Each row is a point on a tangle of strands that fork and nearly touch. The rows are in no order.
(in the rows, 128 means zero)
Points whose rows are less than 166 apart are linked; no others are.
tikaz: [137  98  76 139 120 130 106 160 168 113 102  87 154 122 140 127 150 127
 186 117 127 134 152 117  93 145 103  81 121 162 105 135 198 118 155  96
 145 129 184 107 104 122 145 146  90  92 126 164 110]
Dogin: [155 154 100 120 128 147 105 168 164 138 104 111 170 129  76 112 122 132
 171 149 165 126  78  96 104 164 127  83 125 116  88  98 209 135 138 109
  95 131 201 141 118 136 144 138 126 141 120 108 127]
lomi: [107  89 130 145 143 107  92  84 124 113 154 158 161 115 128  69 163 108
 143 130 126 158 126 142  67 182  71 138  98 141 125 122  82 159 180  83
 146 120 159  98  97 132 160 133 124 134 115 168 136]
Tiru: [130 201 118 123 160  94 123 113 181 128 114 156 179 106  75 116  68 133
 123 159 156 161  63 135 138 130 140 100 180 109  76  88 150 151 111 137
  97 133 189 114 144 157 141 135 176 147 104  92 147]
vogi: [115  76 120 171 128 148  68 124  86 128 163 134 126 150 155 101 188 118
 156 113 106 148 144 133  72 166 111 128  92 138 131 130 111 137 147  94
 139 126 144 103  71 120 169 107  95 131 131 153 133]
lagi: [123 131 133 122  91 170 155 151  74 118 140 130  74  98 180 202 157 124
  79 124 107 112 154 181 159  52 150 146 149 144 140 191 134  87 140 121
 107  99  68 186 159 150  98 101  69 124 132 127 113]
zis: [124  94 144 108 110 116 137 165 103 126 132 131 153 167  82  77 152 128
 152 118 120  90 149 113  87 206  94 132  68 111 165 123  91 123 182 107
 125 180 126 119  96 108 127 117 138 146 143 140 114]
nisa: [147 164 109  95 109 129 148 179 116 126 136 130 107 135 125  87 128 138
 109 135 137 119 123 127 149 151 158 127 125  99  67 114 174 101 136 188
  99 138 141 143  73 123 140 116 150 119 121 115 117]
gomag: [148 112 141 134  96 211  94 177 107 104 138 144 107 137 115 148 217 149
 161  97 107 114 102 109 121 110 151 180 116  85 101 161 159 121  70 145
 113  87 104 163  98 176 118  74  94 118 143 122 128]
zur: [105  85 138 130 135 103 112  59  62  98 174 152 122  97 161  76 134  90
  92 152 132 145 149 190 112 128  98 150 128 159  73 130  90 158 148 120
 121 101 137 134  93 141  83 115 155 140 109 147 131]
bimul: [139  35 162 138 149 192 117 134  90 101  99  91 150 127  87 124 163 137
 179 120 139 110 137 107 105 151 100 125  31 119 155 135 149 109 143 103
 150 108 109 143 115 139 125 108 109 153 126 175 120]
mas: [106 125 119  82 151 136 147  96 110  79 132 126 140  74 114 145 105 126
  97 166 148 129 131 194 140  59 119 155 133 167 101 148 163 144 121 156
 144 115 109 161 151 160  70 111 145 134 112 127 119]
zal: [133 172 132 127 137 105 103 112 121 150 134 160 153 150  99  94 126 151
 125 131 113 166  37  99 141 160 132 178 147  72  91 107  90 147 104 126
  87 103 150 131  94 166 146 103 159 162 120  91 115]
kebal: [113  81 121 123  75 111 126 155  63 106 145  91 128 134 139 117 167 131
 100 145 129 161 114 138 130 127 127 152 172 166  80 198  79 146 134 112
 146 113 187 159  67 122 106 121  66 139 116 138  86]
lobaz: [146 146 153 132 136 203  82 132 108 111 160 192 107 127 132 113 206 128
 173  93 115 114 104 129  84 108 141 178 101  72 106 126 161 146  81 142
  99  92 122 139 109 197 117  60 133 126 155 125 151]
rur: [108 145  89  63  97  57 158 145 149 109 139 166 147 143 111 103 122 108
 126 129 136  89 129 149 101 137  89 138 179 149  96 142 127 163 153 146
 127 196 174 121 103 105  77 136 140 102 127 122 116]
dap: [123  94 137 105 141 136 145 122  72  98 112 130 107 127 130  85 142 142
  73 144 127 131 120 138 173 116 114 200 137 147  93 165 127 108 134 172
 156 101 127 181 100 128 100 135 141 160 123 148  94]
Livor: [127 132 154 142 151 177 117  71 158 127 123 130  98 107 127 205 101 112
 153 136 118 119 165 131 153  26 116 126 118 134 160 119 137 124  84  89
 144 108  51 139 225 171  84 110 103  98 143 125 193]
rived: [130  69 154  89 120 157 147 134  38  94 118 111 117 125 136  99 143 140
  88 137 127  97 150 151 182 130 127 181  95 129 133 160 136  89 137 157
 144  98  84 179 120 120  79 103 142 180 134 156 101]
motof: [117 153  91 167 160 159 114 127 167 139  72 133  80 152 182 145 156 154
 139 106 117 141 169 102 127 139 129 120 122 160 134 120 194  72 139 147
 191 128 144 105 135  97 200 171  89  88 152 158 130]
ramod: [115 130 128 117 140 162 132  83 111  92 167 147 115  84 134 167 142 104
 126 149 131 131 139 182 117  57 131 133 105 136 112 111 153 136 120 135
 102 118  83 140 148 185  79  91 153 122 134 126 152]
ran: [107  96 154 170 172 172 106  67 158 120 121 120 100 105 137 181  99 109
 142 133 137 117 186 126 150  65 122  98  83 163 175  90 153 123 111  99
 160 107  53 115 222 148 145 112 133 135 122 147 204]
fimil: [110 120 185 126 177 150 164 112 139 143  78 119  88 131 130 136  84 125
  94 130 137  93 194 117 176 124 164 113  62 152 162  95 144  68 137 162
 148 140  61 126 200  93 146 148 180 151 117 145 154]
Keku: [123  75 122 101 158 140 153 179 122 132  61  88 150 154  39  90 116 164
 161 118 150  93 143  70 130 193 100 137  70 122 173 126 130  92 155 109
 159 129 134 150 114 114 142 172 119 139 140 168  95]
buri: [163 124 103 141 121 167  99 170 161 137  87 101 144 125  79 113 130 133
 173 130 168 125  96 108 116 163 142  85  85 101  84  87 234  83 121 136
 113 105 183 127 113 140 174 123 112 119 125 134 111]
gefu: [129 166  91 117 156 112 118 131 195 121  69 111 133 130 125 143  85 170
 136 116 135 138 107 114 139 105 133 160 202 155  95 149 178 113 111 153
 178 146 193 110 141 108 161 170  89  83 141 130 117]
pag: [137  75 186 132 129 161 148 149  96 135  79  94 120 114  99 120 107 106
 154 127 168  71 164  86 147 163 153  84  24 105 143  97 160 105 135 146
 113 148  75 118 157 120 152 119 168 181 109 132 130]
gep: [142  47 175 148 151 193  79  98 113 127 109  80 137  94  99 127 133 110
 180 129 146 132 124 113 103 132 125 107  44 130 139 117 153 136 125  84
 124  89 106 126 143 147 120 101 131 172  99 149 148]
Taz: [134 141  92  99 125  76 127 145 163 110  67  92 170 136 106 145  70 165
 140 146 132 123  87 103 149 102 130 146 208 170 100 158 139 150 118 132
 174 144 203 142 135  96 120 167  98 102 117 123  99]
ren: [130 151 138 125 136 163 122  95 154  98 143 118 147  62 119 187  94 128
 128 160 140 134 140 170 146  34 162  89 144 107 119  96 176 155  94 147
 102 100  97 148 202 193  87 108 150 116 132  92 166]
mibaz: [137  80 157 135 145 147  90  75  85 127 105 153 151 106 100  47 138 128
 161 130 140 138  97 111 110 171 126 150  62 100  92  83 138 133 117 119
  92 106 128 114 100 162 144 104 170 208 115 136 131]
bada: [128 186 105 151 138  91 143 101 185 117 150 183 154 127 148 148  98  96
 146  93 132  90 152 155 108  96 110  79 159 118 175 115  85 189 138 100
 109 198 115  61 197 112 117 145 158  83 133 112 180]
repu: [164 154 150 162 101 166 109 101 100 165 169  99 115  88 140 197 113 119
 124 136  97 181  87 134 141  64 168 119 153 102 125 130 100 137  78  78
  92  64  78 149 119 189 123 107 110 131 131 104 140]
pofab: [145  99 171 152 123 172 110 130 119 125 116 100 154 123  91 131 125 111
 167 135 158  94 136 104 124 122 151  69  51 120 131 101 163 122 115 132
 108 125 100 129 156 139 129 102 165 165 100 114 150]
kigig: [112 130 125 134 145 178  98 116 124  97 158 182 100 108 144 148 188 112
 148 100 118 121 142 142 106  86 108 150 102 105 119 124 149 144 115 129
 123 122  93 137 137 163 100 109 126 106 152 139 158]
lozam: [ 90 161 141 155 159 115 129  83 138 147 151 165  89 112 185 122 116  97
  85 131 135 146 171 159 136 120 139  95  99 130 142  91  93 114 131 142
 136 127  70  87 139 118 154 139 178 118 132 136 168]
Rik: [159 170  92 116 143 134 112 141 212 128  72 149 170 119  78 108 105 142
 193  96 170 112  96 100 108 132 121  91 162 105 109 105 207 140 124 126
 116 153 196 104 150 131 167 144 126 110 124 132 141]
Basab: [151  94  93 148 112 114 114 147 169 123 117 107 174 135 116 127 134 119
 211 100 137 105 138 115  88 149  80  90 110 146 153 139 160 144 162  69
 149 157 181 109 150 117 125 151  91 105 122 146 125]
nep: [117 167  79 137 112  90 174 125 167 124 149 111 145  93 168 172  81 121
 112 141 143 109 196 177 118  64 164  56 181 144 144 100 129 142 141 159
 104 181 124  80 156 131 122 151 140  80 102 131 135]
lapor: [163 171 127 149 135 124 109 167 192 156 130  83 154 118  82 181  59 156
 127 155 137 152  79  85 148 103 171  68 204 117 124 130 154 154  97 132
 130 114 186 123 154 158 166 129 114 106 133  91 168]
lirep: [128  87 144 161 110 170  92 139  63 154 145  92  78 135 190 160 191 122
 126 116  99 140 152 107 131 135 152 112  98 137 161 154  82  86 123  93
 156  89  62 128 134 120 174 122  91 147 121 154 117]
Mitud: [105  99 196 127 155 129 183 130 126 135  95 119 121 118 108 115  91  95
 126 132 175  95 182 106 148 164 142  88  28 120 165  88 139 111 144 149
 124 159  54 101 182 104 158 149 196 159 100 159 152]
Zot: [122 156  92  91  72  78 180 169 109 112 177 134 138 147 149 106 131 117
 106 152 130 109 159 170  96 122 125 114 164 155 102 132 125 152 162 159
  87 180 165 146  90 100  76 125 102  88 118 104 110]
Zafu: [173 123 141 126 103 146  84  82  72 151 168 116 122  90 145 121 142 115
 126 150 113 167 115 150 114  97 164 130 109 106  91 101 147 163 100 117
  45  84 115 133  88 175 102  73 152 188 147  94 135]
tuvi: [115 106  69 159 158 147 112 148 156 135  83 108 109 121 163 120 156 136
 157 116 148 139 152 124 123 142 102 116  93 139 107 113 216  89 139 149
 168 104 168 131 105 104 188 155 103  90 132 190 118]
Gamo: [117  66  93 124  94 112 142 151 124 111 117 107 165 160 121 109 165 130
 144 112 132 124 148 125  96 148  63 160 128 155 144 177 105 132 166 102
 184 143 197 132  88 100  96 176  84 122 130 175  83]
vutek: [141  89 155 103  72 105 135 161  50 166 132 139  85 163 173  80 142 138
 110 134 108 115 130 102 132 174 166 141 124  80 127 109 119 125 110 161
  65 118  74 118  51 110 121  92 125 181 136  91 115]
rera: [114 202  95 127 121  78 167 123 187  98 153 144 143 106 167 163  93 111
 136 110 128  92 175 189 120  68 126 103 174 130 134 124 114 187 147 135
 101 204 108  86 172 123  86 136 149  83 129 119 148]
bodov: [124 152 120 131 151 110 139 132 164 113 123 195 141 175  90  84 139 130
 180  67 122  82 123 112  69 210  76 102 110  75 198  89 118 162 167 103
 126 199 142 118 142 112 163 134 133 142 163 129 138]
sivu: [138 154 103 154 134 119 150 102 142 131 173 101 165  64 155 166  97  80
 102 161 131 141 179 197 112  75 171  43 155 151 117  82 131 153 149 127
  65 137 126  91 157 166 108 130 162 112 115 116 154]
zugi: [ 86 180 107 113 170  63 152  76 177 121 133 179 110 118 178 108 104 125
 103 136 107 145 171 180 131  94 122 150 176 161 109 119 121 151 131 164
 144 163 127  87 139  99 122 164 158  89 140 125 141]
nenut: [124 134 153 138 153 134 121 113 141 138 140 114 123 115 106 153  86 130
 124 128 131 148 111 119 142 131 128 117 115 123 159 114  96 133 112 117
 135 120  95 144 149 126 121 118 156 127 119 111 141]
Vuni: [147  93 168 123 100 112 131 157 128 139 130 101 157 142  97 110 143 110
 167 107 135  89 149  96  47 213  95  68  33 128 147 111 112 137 178  77
 106 169 138  99 132 118 139 125 131 154 117 130 128]
Ramap: [128 173  95 108 137 159 137 150 138  90 123  91 142  75 121 160 121 151
 130 142 126 130 135 163 128  64 175 105 161 124  79 124 219 120 102 179
 109 127 144 151 128 166 107 113 118 107 113 103 112]
Foriz: [117  82 169 126  97 127 127 105  80 123 169 125 129 122 143 155 150 106
 107 137  95 164  67 155 147 119 109 197 161 127 151 182  23 167 105  67
 131  76 122 149 116 147  83 116 101 139 147 131 110]
ruv: [114  82  96 146 119 118 108 138 108 117 135  84 126 122 188 163 167 110
 141 139 134 154 161 147  98  96 103 102 142 190 142 175 145 113 156  93
 180 108 127 133 163  98 141 149  83 114 105 161  99]
Zetug: [103 128 141 127 151 151 139 131 160 117 125 180 119 173 105 145 172 128
 138  64 100 103 129 117 107 127  95 184 101  85 215 119  89 142 112 122
 169 137  88 131 141 138  95 120 119 104 177 119 152]
linob: [109  59  99 128 120 125 134 113  99  89 113  97 153 134 144 152 183 117
 143 124 133 125 157 146 109  83  91 168 133 170 140 204 132 136 144 110
 195 131 140 162 126 113  89 159  70 124 117 191  90]
zukip: [123 203 128 127 127 106 130 118 140 149 186 184  96 121 162 117 136 118
 112 135 108 153 116 147 113 136 134 122 158  90 124 106  85 158 116 138
  92 130 121 101  98 135 133 122 159  88 143 105 151]
zak: [ 98  94 122 112 151 115 144  63  96  96 157 127 133  74 144 118 120  90
 103 177 139 155 147 218 132  89  92 135 133 183  98 150 125 166 169 118
 133 104 127 149 123 126  82 122 146 141 115 154 143]
Noni: [117 126 165 131 178 161 142  65 161 127  92 136 102 131 122 137  84 124
 122 126 129 111 187 123 171 105 126 133  87 161 177  76 148  97 119 133
 184 138  79 122 211 104 129 152 160 132 109 130 179]
sel: [131 179 132 124 151 150 156 153 187 132 121 170 104 166 122 161 127 140
 138  78  98  91 142 101 134 101 138 151 123  97 185 109 125 129  95 158
 136 171  91 120 173 119 106 119 135  89 153  88 144]
moro: [120  88 159 105 109 117 119 132  64 179 115 102 115 150 143 103 148 154
 134 145 106 150  81  70 168 173 168 138 106  79 144 109 115 119  88 126
  79  82  85 129  61 135 140  95 142 200 148 103 127]
zafa: [131 130 123 118  96 183 119 205 105 110 144 124 105 143 122 152 168 149
 143  96  98  97 119 102 138 129 149 148 108 101 126 151 155 103  99 153
 120 133 111 161 112 132 115  80 104 113 141 113  96]
zug: [145 103 145  84  62  95 162 160  64 130 156 109 134 148 120  72 114 125
 109 145 131 103 142 137 129 187 121 123 102 165 102 144  91 112 158 142
  97 169 138 134  76  91 110 118 142 146 104 122  92]
bobi: [115 144 109 141  97 125 138 167 105 142 134  94  95 133 170 175 152 138
  86 127 114 131 144 141 145  99 164 113 182 161 128 186 128  78 149 154
 152 121 116 170 150  89 150 138  86 112 127 126  96]
dosod: [127 223 126 112 159 106 132 129 200 133 123 190 145 169  92 137 115 143
 150  90 119 121  69 116 105 137 116 168 178  71 158 109 109 175 107 126
 118 168 153 108 157 136 126 117 147 112 162  73 149]
Fesef: [152 191 128 156 163 111  94 134 194 167 126 120 173 120  82 140  62 138
 130 159 152 162  53  96 153 135 170  78 184 101 110  92 151 151 115 131
 110 114 185 103 152 163 171 132 153 130 120  91 170]
pufo: [113 105  93 106 127 108 140 128 146 111 101  76 157 107 119 164 104 139
 132 149 140 143 111 130 137  80 124 136 184 176 116 177 126 152 116 114
 169 118 174 151 146 122  97 155  95 106 106 140 111]
moda: [103 134 137 147 176 125 132  91 176 141  90 131 132 128 118 118  79 128
 127 135 142 137 143 117 154 131 120 122 118 149 149  93 123 119 118 128
 155 143 128 115 171 103 163 157 162 129 118 123 155]
segu: [131 101 109 107 134 109 164 140 136 120 101 121 148 166  88  88 141 142
 145 120 136 108 142 115 119 169  58 168 109 135 158 145 134 100 154 136
 180 155 174 146 113  98 124 178 115 120 136 178  87]
vupek: [121 190 137 149 123 124 124 117 133 167 161 175  75 150 180 128 138 108
  81 112 106 155 139 138 131 134 145 119 132 122 134 117  91 117 118 139
 122 117  74 113  94 134 158 133 141  90 134 130 150]
Razez: [127 112 143 146 106 113  93  98  90 156 156 156 135 140 139  98 160 157
 131 123  93 178  51  94 147 152 121 187 147  82 127 140  53 154  84 102
  88  84 139 116  63 166 137  99 110 147 140 119 131]
vulif: [112 149 128 119 130 167 156 102 124 114 126 127  73 107 150 219 135 114
  98 128 109 115 162 174 147  22 123 162 156 140 153 155 123 103 106 111
 145 108  58 164 202 156  69 115  89 106 150 126 153]
muv: [165 123 103 145  89 137 100  96  83 182 154  97 126  99 160 130 129 124
 122 144 120 176 113 117 140 120 209  90 129 114 100 108 125 118 103 127
  79  86 101 105  80 154 149  99 135 162 144 103 116]
gifa: [118 157  99 107 131 155 132 155 146 111 130 143 118 106 117 122 130 139
 127 145 139 122 133 139 129 103 150 120 127 125  88 122 187 119 117 178
 119 120 136 139 103 134 127 121 145 110 125 121 113]
mup: [155 134  85 137  95 134 122 160  81 159 129 121  78 148 175  92 152 130
 114 129 140 130 146 120 149 158 180  94 113 114  97 120 168  84 119 198
 104 113 113 113  62 121 178 117 141 142 127 122 105]
rozed: [146 148 117 152 112 111 123 171 191 144 132  98 147 151 117 180  65 154
 148 127 134 121 126  80 156  97 137  88 191 134 185 144 120 145  99 124
 162 148 146 120 174 119 162 146  93  82 130  97 155]
Pifud: [110  88 119 155 123 132 101 104  86 130 149  88 108 111 184 149 161 114
 120 133 140 139 170 143 131 132 135  81  89 180 140 148 134  91 149 115
 168 100  86 124 146 109 154 134 125 145 108 162 124]
keke: [121 146 124 129  83 124 155 138  72 131 148 113  89  96 185 189 143 132
  65 147 122 147 146 182 149  68 168 131 183 160 116 184  96  99 147 150
 107 109  97 183 133 130 116 121  97 129 113 123  83]
vilu: [145 105 104 135 118 184 112 204 130 121 117  98 126 159 100 136 151 147
 171 116 145 107 115  82 115 156 130 107  98 101 124 122 198  91 119 156
 134 144 147 130 117 114 153 117 106 113 133 128 124]
dirof: [137 113 131 111 113 106 158 193 145 147 100  76 144 164  69 102  68 145
 154 120 160  81 130  65 142 195 100  93 106 127 178 116 140 107 143 110
 140 165 157 140 141  86 166 184 126 112 133 138 120]
rekub: [146  88 151  84  92  93 147 132  56 120 129 143 157 132  94  51 119 135
 106 148 130 114 116 116 146 180 116 168 125 110  91 134  93 117 129 143
  86 130 134 147  64 115  94 111 151 185 118 108 103]
Fulol: [165 116 152 150 127 148  73  81  79 144 157 160 116 130 130  79 163 123
 148 132 130 146 123 122  90 136 139 127  72  86 102  83 140 152 117 119
  61 110 112 104  87 158 131  85 166 186 135 113 150]
desu: [126 216 113 100 151 121 116 124 211 117 106 180 142 153 103 147 129 166
 150  83 116 123  79 111  91 117 146 187 186 100 116 117 153 160  81 129
 136 146 157 104 145 158 132 124 109  89 161 101 138]
Foma: [115 145 104 173 176 108  89  65 165 141 129 160 163  89 123 103 118 113
 126 150 135 180  92 160 124 148 129 117 124 127  77  90 143 140 135 129
 105  86 154  95 102 153 169 126 168 138 124 135 152]
vubef: [147  91 136 130 109 133 115 133 155 140 123 102 170 133  97 119 139 120
 187 131 136 102 146 115  65 150  83  84  55 147 143 115 149 150 167  75
 110 143 160 107 150 122  92 131 122 135 115 136 133]
Mip: [114 133 158 101 171 114 170  75 114 121 114 148 102 140 144 129 144 133
  43 140 112 146 120 160 172 109 115 220 173 169 119 159  93 112 142 142
 187  91 124 158 143 124  82 147 131 143 130 138 110]
nufif: [ 90 173 119 150 178  96 136  49 163 153 144 175 109  92 164 119  95 102
  61 155 123 163 169 183 152 123 136 108 128 165 107  85 106 131 140 147
 123 124 117  90 139 107 145 153 189 125 123 126 168]
tupif: [139 133 137 163 110 141 145 163 123 164 117  72  78 132 158 192 129 147
  65 126 129 137 141 104 175  97 166 102 159 170 152 168 122  54 141 136
 152 113  92 162 191  98 150 153 103 123 120 109 114]
Rof: [145 142 112 140  80 130 121 124  69 190 140 122  73 127 204 122 141 119
  89 129 119 154 157 130 153 120 205  89 114 111 121 120 149  94 104 178
  95  96  64 115  71 140 158 106 124 164 141 108 114]
tari: [135 114 111  95  74 100 166 164  86 120 130  93 140 131 130  94 126 122
  98 166 147 115 129 134 151 165 116 115 145 172  92 163 122  95 181 153
 140 145 179 173  83  72 111 152 129 144 101 143  68]
gani: [124  88 110 128  82 128 117 189  74 111 156  99 119 163 164 115 197 124
 129 121 114 126 145 134 101 152 117 141 163 145  96 184 109 115 144 139
 152 140 169 162  82 101 114 109  58 106 129 145  82]
bip: [128  26 175 109 120 181 136 126  57  91 124  86 139 133 113 117 162 124
 133 138 122  99 168 127 129 127 103 152  57 151 144 151 118 107 152 101
 147 113  97 139 115 113  92 108 111 175 115 174 101]
Numup: [129 195 134 111 141 117 123 169 181 126 127 198 114 189 107 103 138 137
 145  89 124 102  74 101  92 200 108 136 124  42 171  96 107 149 144 130
  91 188 154 128 131 126 152 110 147 131 164  94 145]
Dape: [146 128 126 121 122 107 153 170 159 121 102  95 149 176 104 140  79 154
 144 122 133  93 129  79 160 140 104 122 145 150 188 145 124 122 121 121
 172 177 146 134 148  80 134 159 118 105 129 111 110]
Makab: [113 114 120 109 133  92 147 129 161 102 116 177 143 162  80  75 133 114
 165  75 127  75 170 121  87 170  62 144  70 108 194 108 109 142 176 122
 153 199 114 100 122 107 115 158 138 121 151 152 126]
Vepem: [131 108 115 115  79  97 164 158  81 109 127  95 140 118 147 112 134 147
  79 166 136 145 103 143 155 135 135 158 194 179  94 186  87 125 164 144
 149 122 170 187  89  87 108 144  99 144 107 133  66]
zib: [138 182  86 108 129  91 145 165 197 115 113 129 120 158 149 114  71 132
 117 129 136 110 141 105 148 155 129  86 175 143 134 119 149 122 140 143
 130 183 164  73 138  84 176 178 141  82 138 128 136]
mel: [ 89 118 101 124 138  62 144 103 133 122 135 148 137 161 165  89 154 108
  87 155 122 160 137 154 104 166  84 172 172 177 134 167  69 150 161 125
 189 144 181 128 118  87 135 176 122 115 130 166 102]
dinuk: [142 155  79 150 134 110 131 174 191 138  91  99 120 142 151 132  82 145
 151 113 147 127 121 102 145 162 127  95 177 139 120 127 197 105 133 139
 153 147 192  99 136  87 208 182 101  82 136 135 128]
nizut: [ 93  92 124 146 153  83 102  72  91 117 170 171 129 115 151  69 148  93
 108 144 114 164 124 160 109 160  91 158 127 145  95 132  48 158 142 108
 143 109 151 114  88 127 134 145 149 141 123 158 150]
det: [110 109 128 142 140 121 129 116 121 122 136  92 143 111 119 143  94 137
 115 164 136 146 109 130 137 110 132 125 142 163 123 154  95 142 119 100
 152 109 139 154 141 108 112 134 128 121 112 118 114]
Tafop: [141 192 114  99 132 131 159 158 189 113 106 165 133 135  81 112  76 137
 139 118 147  93 133 115 144 132 133 108 125 101 133  82 180 127 111 173
 103 180 125 109 179 111 127 147 177 121 123  94 146]
rufar: [137 193 141 115 141 147 167 153 185 109 110 169 100 150 100 130  98 145
 120  95 131  82 159 113 154 104 148 148 106 103 174  78 171 107  88 193
 127 171  84 115 187 107 109 126 173 109 130  97 155]
fasu: [152 182 108 117 170 134  99 132 214 115  66 133 159 118  77 137  84 176
 166 111 123 124 101  92 124 107 140 169 192 130  91 117 193 137  93 143
 161 141 192 105 158 141 161 143  89  80 128 111 135]
kedav: [156 140 140 155 116 146 127 104 114 141 189  80 154  60 131 203 101 104
 111 160 126 144 145 180 121  59 173  59 141 129 123  90 129 152 108 117
  68 109 113 124 170 192 101 120 133 120 107 105 137]
Kamog: [118  65 146 172 124 165  87 136  87 135 155 120 120 145 147 148 193 117
 171  90 104 143 149 114  80 161 123 100  63 130 165 129  90 125 143  73
 145 121  84 112 123 134 178  96  94 144 131 144 125]
tubit: [123  90 140 157 172 139  87  62 125 139 114 133 153  95 105  89 129 122
 159 151 149 164  82 134 120 164 103 131  68 118  75  94 150 125 152 101
 109  92 152 101 104 148 154 132 157 170 107 160 134]
sumez: [151 128 169 170 102 160 110 153 121 195 112  76  83 142 142 205 126 146
 106 116 105 133 118  79 168 114 173 113 155 131 164 168  94  65 104 100
 160  82  86 168 172 126 162 119  74 129 125 107 122]
dusek: [138 114 198 129 115 143 124 162  97 156 111 125 112 140 114 133 148 144
 138 104  90 119 101  68 157 157 152 153 108  58 170 133  88 120  87 120
 104 106  63 129 100 142 130  88 135 161 150 118 113]
tufam: [134 216 144 116 142  87 133 120 148 149 154 191 124 133 111  93 118 132
  93 128 117 166  53 137 133 147 142 169 161  81  79 110  77 153 105 143
  73 111 141 123  91 167 134 106 178 114 129  92 139]
Sodu: [147 196 100  89 113  89 147 159 191  98 111 161 141 157 110 112  66 134
 142 110 143  89 115 100 138 141 127  97 170  97 121 117 157 147 137 155
 109 208 174 100 152  95 137 159 152  88 142  93 130]
Duzol: [138  62 179 103 129 113 136 107  67 131 109 124 169 133  87  69 141 140
 126 139 119 126 104  98 131 183 109 178  94  97 121 127  88 145 126 108
  91 115 117 127  86 133 106 110 165 207 117 134 105]
bevo: [129 102 149 127  87 115 126 138  95 132 164 162 127 139 134 119 155 130
 113 127 105 159  68 137 136 135 131 198 174 104 103 166  27 163 103 108
 100  92 149 142  60 153  86 109  87 128 137 115 126]
pav: [111 112 174 126 128 144 118 155 107 130 162 160 112 159 128 164 169 123
 127  83  92 119 105 121 124 148 122 174 104  91 198 154  60 128 106 109
 133 106  81 136 120 146  98  98 108 129 150 129 129]
tager: [166 146 179 165  98 178 114 129 108 202 146  99  88 130 152 203  93 121
 111 114 102 140 110  85 160  93 180 104 135  95 156 142  94  94  72  90
  97  72  34 131 150 173 140 109 108 126 134 108 137]
rekep: [118 174 128 138 171  82 114  72 171 134 124 175 165 115  84 104  99 126
 122 153 138 159  87 141 124 158 106 115 139 109 101  83 119 164 156 116
  97 123 177 107 136 134 133 129 175 150 109 116 148]
deg: [ 98 149  97 126 161  52 148  92 148 125 134 141 116 142 176 138 124 123
  82 134 119 148 149 159 117 122 107 153 193 186 138 148  80 162 158 116
 175 157 156 112 133  87 131 165 128  94 127 130 110]
reka: [ 90 126  91  83 130  53 155 118 124 114 123 161 138 129 135  68 118 109
  84 151 141 138 134 168 118 140  98 176 183 145  84 159 109 141 149 166
 158 161 177 147  78  94  90 161 118 120 112 146 111]
dilut: [122  94 163 122 130 140 153  87  85 116 144 104 115 128 144 165 171 129
  70 134 117 156  89 152 173 100 100 196 158 159 144 187  60 132 121 103
 163  62 118 174 136 127  81 121  92 152 152 154 105]

A fork is a point with three links, a tip a point with one. Leave the first point through the second and follow the links. Name the first fork or tip that comes.
tupif / bobi => Noni
gifa / nisa => mibaz
lapor / rozed => ramod
bip / rived => Zot
moro / dusek => gefu
Makab / zis => motof
mibaz / Fulol => Ramap
Livor / vulif => repu
zib / Sodu => vutek

Follow the links from the first point to the second, and from the first to the third. Name the last point that the two ways share.
bada / Gamo / fasu => ramod
ren / zib / det => gefu
Makab / sumez / bimul => Noni
kedav / Pifud / Sodu => ramod

A fork is a point with three links. Follow the links from the first point to the second and name the forks in between, in order.
dilut / tupif => Noni
zafa / zur => ramod
sel / fimil => gefu, Noni
Zafu / Kamog => mibaz
buri / bimul => fasu, gefu, Noni
repu / buri => Noni, gefu, fasu
